Each row is a point on a tangle of strands that fork and nearly touch. The rows are in no order.
(in the rows, 128 means zero)
Two points are linked if the straight distance between their rows is under 107. Some points are linked to none.
j_518: [ 91 137 130 124 170 151 101  70 104  99  94 160 131 143 102 134 117 173
 126 116]
j_478: [140  77  68 136 123 164 136 147 166 150 123 157 119 155 169 181 100 150
 117 111]
j_102: [ 89 171  98  87 128  95 162 135 104  87 101  49  77 111 104 116 178  78
 147 135]
j_235: [119 137 130 149 114 161  63 132  82 167 126 123  70 112 133 129  83 176
 105  93]
j_843: [ 99 127 107 144 155 125 133  92  95 119 117 165 145 140 104 137 120 143
 131  95]
j_59: [104 126 135 101 116 100 123  77 118 146 134 114 143 162  46  99 139 131
 110 128]
j_336: [146 147 140 128 127  97 127 145 115 135 143  92  97 102 115 105 129  81
 168 121]
j_196: [147 135 136 152 120 154  94 125 134 165 193 127 127  95 160  98  92 129
 128 130]
j_435: [121 151  72 118 121  90 183 140  94 117 129 111 148 129 108 117 190  59
 143 150]
j_596: [ 97 128 121 132 120  79 190 128 127 120 128 117 125 162 131 132 154 131
 167  78]
j_377: [157 149 180 137 132 109 111 114  95 121 107 108  70  81 137 115 156 119
 167  99]
j_360: [140 131 155 114 117 118 128  83 101  58 106 115 100 107  87 147 164 141
 148 127]
j_482: [106 127 103 126 129 107  82 104  82 120 119 129 157 122  87 125 134  71
 131 149]
j_378: [ 66 106 104 149  96 130 147  77 129 127 133 142 155 171 137 147 164 177
 151 105]
j_904: [ 82 146 197 144  90 125 143  91  80 103  67 127 147 138 121 153 133 165
  97 121]
j_287: [139 126 113 158 161 176  70 113 121 140 114 154  96  68 204 135 123 150
 129 124]
j_249: [128 111  86 135 132 100 161 201 116 204 101 121 143 183 150 109 137  90
 111 110]
j_318: [112 175 162 105  81 122 156 106  62  90  56  92 117 139  97 137 181 154
 146 148]
j_567: [ 97 126 160 153  94 135  65 132  79 144 113 102 104 106 137 148  93 160
 106  92]
j_788: [171 137 160 112 140 146  99 213 163 130 155 166 170 171 115 112 100 113
  93 156]
j_956: [140 110 132 131 146 133 149 164 167  98 115 176 178 182 158 163 130 101
 140 160]
j_938: [168 119 127 115 121 106 139 107 129  64 128 112  86 101  87 143 147 111
 176 143]
j_521: [141 151 105 133 144 170 143 123 168 119 178 158 121  78 207 111  74 187
  94 118]
j_827: [137 129 184 153 149 150 111  77 152 143 137 139  97 106 152 125 134 119
 146 127]
j_899: [ 64 173 123 120 103  98 124  87  96 158 118  89 174 166  89 107 205 133
 138 153]
j_963: [125 110 105 161 139 163  85 111 124 157 102 147  96 118 171 156 116 143
 151 116]
j_212: [ 69 156  92 131 114  81 126 117  91 161 136  93 191 135 112 112 204 104
 127 118]
j_931: [159 115 120 116 156 171  89 204 154 176 133 171 172 160 135 112  82 128
  89 156]
j_21: [ 94 113  78 139 131  84 122 123  96 163 128 118 181 142 103 115 151  79
 116 119]
j_25: [ 78 167  98  94 124  86 155 123 133 114 120  38 126 153  98  77 190  92
 133 126]
j_794: [168 131 137 125 150 141 140 138 157  81 151 168 149  98 134 152 101 115
 127 144]
j_713: [ 73 155 189 134 105  95 135 123 108 129  80  67  88 146 143 132 153 113
 164 112]
j_130: [107  96 122 119 139 118  68  94 166 106 140 122 163 116 118 151 114 118
 128 145]
j_603: [155  70 139 135 139 126 142 185 178 152 119 174 169 186 153 137 139 108
 123 156]
j_790: [144 110 118 150 151 138 166 142 140  86 111 195 153 139 168 154 134 125
 135 127]
j_457: [149 100  97 140 141 142 127 188 110 190 104 164 142 153 153 128 103  89
 126 117]
j_721: [ 82 152 184 124 101  94 126 131 124 154 104  44 104 140 102 124 128  90
 126 138]
j_66: [183 183 145 118 177 173 123 182 150  81 127 191 155  94 182 118  98 157
 105 150]
j_119: [ 72 104 139 147 121 120 110  88 122 186 113 122 126 157 133 132 135 127
 125 116]
j_383: [ 63 143 156 126 139 141  86  63 114 121  98 134 160 148 105 147 110 156
  88 155]
j_700: [120 135 147 101 135 152  65  84 102  80  75 126 120  82  95 143 152 124
 107 191]
j_75: [116 147 184 149 125 103 139 134 105 129 108  85  66 114 172 135 139 136
 159  85]
j_975: [170 164 155 124 133 162 170 128 138 130 178 150 123  65 107  98 113  88
 106 148]
j_864: [166  72  99 117 112 158 120 182 195 163 136 138 137 159 187 160 105 162
 110 139]
j_431: [143 148 165 128 133 131  93 103 108  96 151 115  97 116  91 114  95 190
 148 101]
j_934: [119 119 148 122 126 130  64  93 160  70 150 109 129  88 129 162 106 124
 126 149]
j_12: [139  67  93 101 133 103  96 120 173 106 137 116 190 140 110 130 118 108
 110 142]
j_333: [131 111 115 145 132 122 150 131 118 111 146 155 131 135 107 138  94 153
 137  80]
j_437: [ 77 157 132 112  88 130 133  82 101 122 140 110 161 155  67 122 184 137
 117 156]
j_565: [166 134 124 136  83 170 144 212 132 175 183 149 135 136 163  91  85 160
 103 115]
j_509: [181 155 174 139 142 156 117 106 113 115 136 134  89  66 156  88 141 123
 146 117]
j_120: [ 82 127 123 110  83  93 148  96  90  99 128  96 102  95  70 145 178  89
 112 167]
j_225: [ 96 123 191 141  91 131  97 114  76 119  74 115 128 130 138 164  86 186
 108 115]
j_429: [114  68  49 147  94  90 128 138 117 179 126 106 160 170 150 133 182 154
 133 103]
j_425: [ 60 146 143 118 125  86 152 109 144 169 116  57 118 167 101  88 160 100
 129 110]
j_913: [141 164 132 120 161 148 109 103 157  84 167 144 127  52 176 106  96 174
  99 118]
j_127: [160 124 122 126 154 161 116 141 174 132 165 143 153 110 145 119  80 125
 126 145]
j_27: [169 160 159 123 125 109 178 209 115 126 125 144 133 141 117 130 124  78
 128 138]
j_145: [115 157 122 126 129  76 183 125 103  82 122 109 110 122 145 137 159 101
 160  76]
j_101: [169  79 117 106 132  87 156 146 154 129 139 117 193 168 100  99 140 119
 116 127]
j_475: [187 116 143 142 127 141 148 202 157 151 145 139 118 162 166 128 110 136
 173 124]
j_720: [187 127 134 115 125 121 183 166 123  94 121 159 110 121  97 142 135  71
 137 173]
j_968: [125 134 117 105 124 153 114  91  97 112 106 131  78  95  61 133 154 114
 117 200]
j_951: [112  78  60 139 151 154  98 125 144 140 104 162 127 153 168 170 111 140
 154 128]
j_940: [105 116  95 105  93  96 184 109 123 121 151 112 141 122  81 130 184  72
 120 164]
j_769: [133 153 194 101 100 111 152 109 103  86  81  75  65 104  93 133 166 138
 150 145]
j_845: [160 128 135 113 127 100 135 126 139 143 153 103 124 131  78 102 116  92
 154 137]
j_67: [ 80 174 157 131  96 100 143  95  62  88  93 118 149 147 109 145 173 180
 136 107]
j_701: [151 180 156 122 152 184 134 184 173 116 160 198 145 118 196 127  94 162
  84 160]
j_847: [117  64 119 132 148 118 155 102 207 144 140 136 155 164 134 127 117 141
 125 122]
j_756: [ 72 105 165 141 119 138  70  85 132 165  91 116 141 164 124 139 113 142
 116 146]
j_236: [148 159 113 119 137 181 153 163 167 142 167 170 133 115 216 104  80 169
 101 154]
j_814: [ 92  83  91 134 139 126 145  86 165 134 147 145 176 187 135 133 151 162
 148 122]
j_356: [177 106 114 117 117 109 169 127 134  78 138 134 114 109  95 155 152  81
 164 171]
j_277: [175 161 103 120 203 168 104 152 135 109 105 187 136  89 184 123  88 157
 119 129]
j_85: [176 143 136 131 155 140 134 121 139 100 167 144 110 123 101 109  72 173
 150  87]
j_451: [152 113 114 154 114 159 121 160 143 201 184 130 113 118 150 113  83 129
 107  98]
j_856: [168 125 111  95 139 156 107 112 138 104 148 122  92  70  67 114 119 109
 121 196]
j_867: [ 94  98 101 152 110 105 116 130 112 198 118 114  97 134 139 143 129 106
 132  83]
j_855: [117 144 175 116 124 121 110  94 135 115 137 103 111 148  54 125 101 159
 120 111]
j_623: [133 160 143  98 154 137  76  87 151  63 156 121 134  60 124 134  99 151
 104 144]
j_278: [179 134 120 155 131 138 148 175 115 150 131 132  86 141 155 120 110 137
 181  88]
j_4: [116  86 106 135 121 145  96 114 180 151 175 125 107 123 138 142  81 184
 106  97]
j_238: [171 152 149 146 164 177 106 101 132 132 119 167 123  57 212  87 135 142
 138 125]
j_966: [156  94  91 128 160 150 112 176 127 157 114 170 170 174 118 121  86 136
 113 123]
j_456: [134 142 128 120 137  92 187 209 138 147 111 116 140 177 129 117 133  80
 132 121]
j_933: [171  82 135 135 111 164 121 218 176 159 130 164 135 173 172 150 120 137
 128 149]
j_123: [137 154 114 138 136  96 192 120  96 101 105 122 115 113 130 121 188  71
 154 126]
j_984: [125 117  83 139 132 180 114 127 169 146 179 144 103 100 177 134  73 193
  97 113]
j_440: [164  86 123 111 134  74 154 143 145 161 126  78 145 160  97  75 138 101
 134 121]
j_779: [163 138 117 113 158 157 140 116 137  79 143 154 123  68  93 138 107  91
  94 155]
j_724: [ 66 127 114 146  85  75 158 107 123 136 142  92 138 166 126 133 177 167
 152  83]
j_87: [ 96 146 145 129 117 101 110  92  71 112 101 120 122  98  98 146 160  77
  99 143]
j_806: [137  97  87 150  99 149 146 157 128 196 144 118  78 127 143 146 111 116
 109  80]

Follow the links from the first point to the second, and from the first to the third. Name the last point that the two ways share.
j_700 / j_333 / j_336 -> j_794
j_12 / j_721 / j_975 -> j_377
j_102 / j_845 / j_278 -> j_377
j_713 / j_196 / j_856 -> j_794

A fork is a point with three links. Follow the links from the first point to the second and name the forks in between, in order.
j_855 / j_968 -> j_451, j_794, j_779
j_827 / j_700 -> j_509, j_933, j_794, j_779
j_721 / j_4 -> j_377, j_521
j_87 / j_196 -> j_451

Name the points in between on the shortest way along the links from the first point to the second, in order.
j_790 / j_59 -> j_794, j_127, j_196, j_451, j_806, j_867, j_119, j_756, j_383, j_518, j_843, j_333, j_85, j_431, j_855
j_623 / j_377 -> j_934, j_130, j_12, j_101, j_440, j_845, j_336
j_940 / j_59 -> j_120, j_87, j_482, j_21, j_212, j_899, j_437
j_378 / j_482 -> j_724, j_596, j_145, j_123, j_435, j_940, j_120, j_87
